Each scene shows the same named points in several views. A view is turned or mirrored, shifted and resized as a whole, has a little noise and may leave points out.
(in the rows, 128 means zero)

Scene 1
View 1
<274>: [142  98 143 101  95 108  95 103  57 158  85 122 109 133 165 129 124 136
 119 119 147  72  90 167]
<226>: [132  66 135  92 150 150 111 171  66 137  88  87 113 150 164 152 121 137
 156 130 133  98 112 177]
<141>: [ 97 125 177 159 115 159 122 147  69 128  92  98 170  93 147 135 123 181
 120  87 160 113 143 157]
<50>: [107 125 136 129 117 104 108 163  50 113  70 107 136 101 184 128 144 119
 130  98 151  91 131 166]
<72>: [127  96 188 146 101 184 123  68 103 181 124 122 129 132 101 130 103 227
  88 106 162 119  87 145]
<12>: [142 103 156 101  74 124  86  85  49 168  99 110 131 139 166 127  98 142
 113 114 152  85 101 166]
<198>: [110  97 133 129 147 133 127 167  80 119  84 106 107 118 152 134 140 137
 125 122 141 123 111 154]
<2>: [108 127 149 129  98 118 101 138  52 127  87 102 140 111 176 117 119 127
 114 101 152 107 131 153]
<199>: [140  75 156  90 121 175 111 116  81 154 114 105 114 159 137 129 108 177
 125 125 144  99  94 160]
<93>: [112 101 168 176  94 112 106 112  56 181  85  86 145 102 152 172  97 140
 121 120 152 135 119 168]
<209>: [120  92 125 109 126 129 116 146  77 126 106  93  97 142 167 118 115 117
 111 129 143 134 106 141]
<48>: [113 140 126 130  73  75  98 111  51 131  85 116 109 112 186  99 125  93
  85 111 157 113 106 142]
<225>: [126 114 140 109  80 109  89 114  47 146 101  97 122 134 184 114  99 108
 107 119 152 112 115 151]
<97>: [118 127 139 128  89 108 107 109  66 136  91 122 113 115 163 106 128 132
  93 107 157 107 102 145]
<108>: [127  97 145 124 115 122 108 125  67 151  85 112 113 121 155 136 129 144
 120 121 148  99  99 163]
<235>: [141  91 137  99  84 106  86  98  50 166 101  96 111 148 176 132  92 112
 115 130 144 105  95 161]
<259>: [128 123 177 101  79 163  93  94  59 141 112 115 158 134 153 101 107 184
 103  86 163  74 120 155]
<193>: [138 107 135  89 103 116  97 118  56 131  80 131 107 130 169 108 141 136
 119 111 150  60  93 164]
View 2
<235>: [141 126  44 112 141 146 132 218  99 132 192 107  93  97 117 116  77 125
  98 159 166  77 110 180]
<225>: [118 134  38 126 126 141 124 194 109 129 177 129  87 110 119 105  80 137
  80 166 169  89 119 175]
<193>: [142 170  92 107 136 141 137 200  97 100 175 125  92 127 108 101  51 121
  99 177 155 135 145 162]
<141>: [155 160  53 153  97 149 138  91 115 140 147 174  63 156 120 124 121 117
  93 189 106 129 132 163]
<2>: [127 158  47 147 115 134 118 155 116 130 161 153  77 141 115 104  87 135
  76 178 148 114 131 174]
<108>: [156 164  78 121 132 147 140 175 110  97 174 133  92 134 128 120  94 113
  92 178 132 100 122 167]
<50>: [130 189  75 154 111 123 104 161 127 104 160 153  70 166 122  99  75 137
  70 187 145 126 129 184]
<93>: [180 145  33 157 132 143 129 154 109 133 181 134  71 129 133 135 136 113
  77 174 108  60  96 187]
<97>: [130 152  57 131 143 139 142 169  96 111 171 145  93 107 116  96  84 124
  62 176 141 108 148 153]
<48>: [113 156  41 149 153 120 119 192 100 111 180 140  91 101 111  79  71 143
  29 174 161  97 147 169]
<12>: [159 131  48 112 136 152 140 193  88 141 188 112  86 108 106 118  75 118
 113 160 150 101 123 170]
<72>: [185 108  48  92 135 188 203 112  71 142 172 139  98  89 119 142 137  81
 126 169  91  99 144 126]
<209>: [ 97 145  80 113 119 155 141 180 132  85 154 148 102 128 150 112 101 128
  81 179 158  82 112 158]
<226>: [132 165 113 105  94 159 130 185 147  84 153 133  91 169 156 139  94 116
 136 181 155 101  84 179]
<198>: [120 173 101 126 119 146 137 154 135  74 151 158  93 154 153 116 108 119
  80 192 135 103 117 161]
<199>: [145 131  92  78 112 181 171 165 109 108 162 130 104 124 137 138 102 100
 145 174 137 106 114 145]
View 3
<108>: [153 127 125 102 102 105 144 120 138 142 129 135 116 145 172 120 134 112
 123 148 104 139 149 125]
<93>: [171 159 131 109 113 104 155 139 169 129 110 140 128 123 169 131 120 113
 100 144  90 119 168 131]
<259>: [125 127 128  96 136 128 148 144 128 157 109 141 122 141 137 117 107 150
 130 135 127 160 151 115]
<193>: [152 106 113 100 108 112 140 100 119 163 131 125 112 158 171 118 130 124
 135 140 117 159 142 131]
<97>: [151 128 103  99  94 105 138 125 120 140 111 136 118 148 177 124 119 138
 129 130 108 138 157 136]
<2>: [149 143 109 105 104  97 154 125 121 156 115 142 108 139 161 125 118 131
 120 150 103 143 176 144]
<235>: [166 109 128 104 102 112 142  95 147 145 113 122 130 129 157 137 131 141
 128 144  89 139 136 149]
<274>: [162 110 122 105 112 118 139 103 140 155 122 122 124 149 170 124 132 123
 127 137 110 151 137 131]
<199>: [125 108 153  93 112 115 139 127 143 133 135 143 119 136 144 114 133 124
 140 158 104 143 122 105]
<198>: [140 134 122  98  82  83 147 123 122 137 143 150  97 147 175 111 140 101
 129 168  95 130 156 125]
<141>: [129 166 124 101 118  98 162 164 130 145 121 161 104 140 156 109 112 112
 110 155 110 137 187 115]
<50>: [155 144 104 106  99  88 157 112 113 168 131 140  95 150 172 118 126 107
 117 158 103 146 184 147]
<209>: [141 117 122  97  75  87 141 111 122 130 129 146 109 135 163 125 138 127
 139 164  83 130 146 139]
<12>: [157 116 130 102 123 125 145 112 146 153 110 124 130 135 153 130 120 140
 124 133 109 150 141 135]
<72>: [124 134 149  88 125 130 135 175 161 110 109 152 140 132 151 114 112 140
 127 122 123 133 125  82]
<226>: [139 116 149 100 101  90 154 100 138 154 153 144 100 135 149 117 148  94
 132 188  86 142 143 126]
View 4
<226>: [182 131 112  25 141 155  99  60 107 184  93  87 182 110 103 121 139  80
 173  99 122 189  64 216]
<72>: [104 221 126  50  93 138 125  88  82 106 157 149  88 173 159 103 180 116
 126 166 145 105 103 218]
<259>: [127 165 157  30 129 132 118  88 141 129 143 122 164 147 163 110 184 126
  71 146 133 110  95 185]
<141>: [167 172 137  74 140 135 124  86 122 103 120  85 157 202 193 149 158  99
 116 154  86 169  92 160]
<225>: [171 158 137  66 179 154 139 125 150 157 108 101 149  71 142  97 158 123
 119 117 135 149  92 167]
<12>: [125 162 119  57 145 149 120 108 145 157 132 118 147  79 124 107 180 125
 102 136 140 132  89 182]
<97>: [167 162 161  73 157 158 141 105 151 154 135  92 124  91 179 102 157 143
 137 149 113 141  95 170]
<209>: [204 159 145  44 161 160 131  86 112 168  96  87 140 113 146 100 129 102
 180 107 125 171  84 205]
<108>: [158 152 126  73 138 159 118  84 128 161 126  89 134 101 147 120 157 119
 155 148 105 163  83 187]
<48>: [182 154 161  89 191 166 155 132 173 164 124  81 129  51 181  98 155 149
 132 141 109 152  99 148]
<2>: [179 152 145  71 172 148 133 104 150 140 112  85 164 122 174 123 158 121
 117 131 103 164  90 155]
<235>: [147 161 112  63 162 160 127 120 137 171 114 111 140  52 114  96 162 117
 133 119 148 152  88 186]
<93>: [140 189  81 118 155 151 131 128 116 114 113  99 123 127 141 139 167  99
 140 148 112 186  90 158]
<199>: [145 164 131  17 114 149 108  62  96 162 127 118 141 131 125 106 154 103
 151 128 141 136  81 228]
<274>: [136 139 128  60 139 162 110  87 147 177 137  96 140  64 130 112 168 130
 135 147 121 147  79 186]
<50>: [191 125 145  80 168 155 123  83 162 158 112  58 179 115 178 137 147 116
 134 139  77 186  80 149]
<193>: [152 124 155  41 140 163 112  71 160 187 140  86 157  68 152 112 162 138
 134 147 110 140  77 188]
View 5
<274>: [133 119 126 106 151  84 146 105 130 142 134 190 169 153 130 121 111 128
 136 154  49 145 116 137]
<209>: [129  92 144 122 151 118  90 126 128 104 152 174 167 133 102 144 123 130
 126 156  99 141 156 135]
<12>: [149 119 116  73 124  92 134  98 131 155 134 184 175 158 131 125  98 147
 140 138  54 147 119 147]
<108>: [109 107 131 112 150  94 124 115 133 117 144 163 166 149 124 108 116 132
 138 150  68 148 123 118]
<97>: [109  80 155  80 142  80 125 112 138 138 135 163 162 146 117 134 120 144
 142 139  81 133 126 121]
<141>: [109  90 131  65 126 122 114 119 130 106 145  90 168 171 120  78 127 186
 145 167 111 180 120 105]
<50>: [124  80 148  97 176 105 158 115 130 108 140 143 173 156 111 126 154 153
 138 198 108 165 112 127]
<259>: [134 112 145  55 102  83 117  94 125 157 131 149 158 176 126  88  89 195
 120 150  57 169 136 133]
<226>: [145 134 110 149 164 138 105 125 114  85 155 173 176 151 110 106 123 137
 115 197  81 176 148 142]
<2>: [130  84 146  72 145 107 135 112 132 125 138 143 172 156 113 133 134 162
 142 170 106 156 122 130]
<199>: [130 137 120 121 121 110  79 113 118 120 148 172 160 154 121  84  81 152
 112 146  50 166 156 135]
<48>: [121  62 161  69 155  78 148 109 144 145 129 174 170 136 110 173 139 133
 153 143 100 115 115 134]
<93>: [133 108  83  64 126 135 124 125 141 116 147 124 193 151 130 117 117 128
 182 128 102 148 101 118]
<225>: [152  93 135  75 139 105 129 110 135 140 134 181 174 144 112 159 121 142
 140 149  92 136 131 150]
<198>: [104  96 140 135 166 115 101 131 128  85 153 145 164 143 109 110 136 134
 133 171 100 155 140 115]
<235>: [160 115 113  94 137 106 124 110 130 142 138 200 180 142 120 153 106 123
 143 138  67 131 126 156]

In a view up to two points have been moved. Name them for each view, in the order of its rows, or write none.
view 1 -> <72>
view 2 -> <235>
view 3 -> none
view 4 -> <226>, <209>
view 5 -> <108>
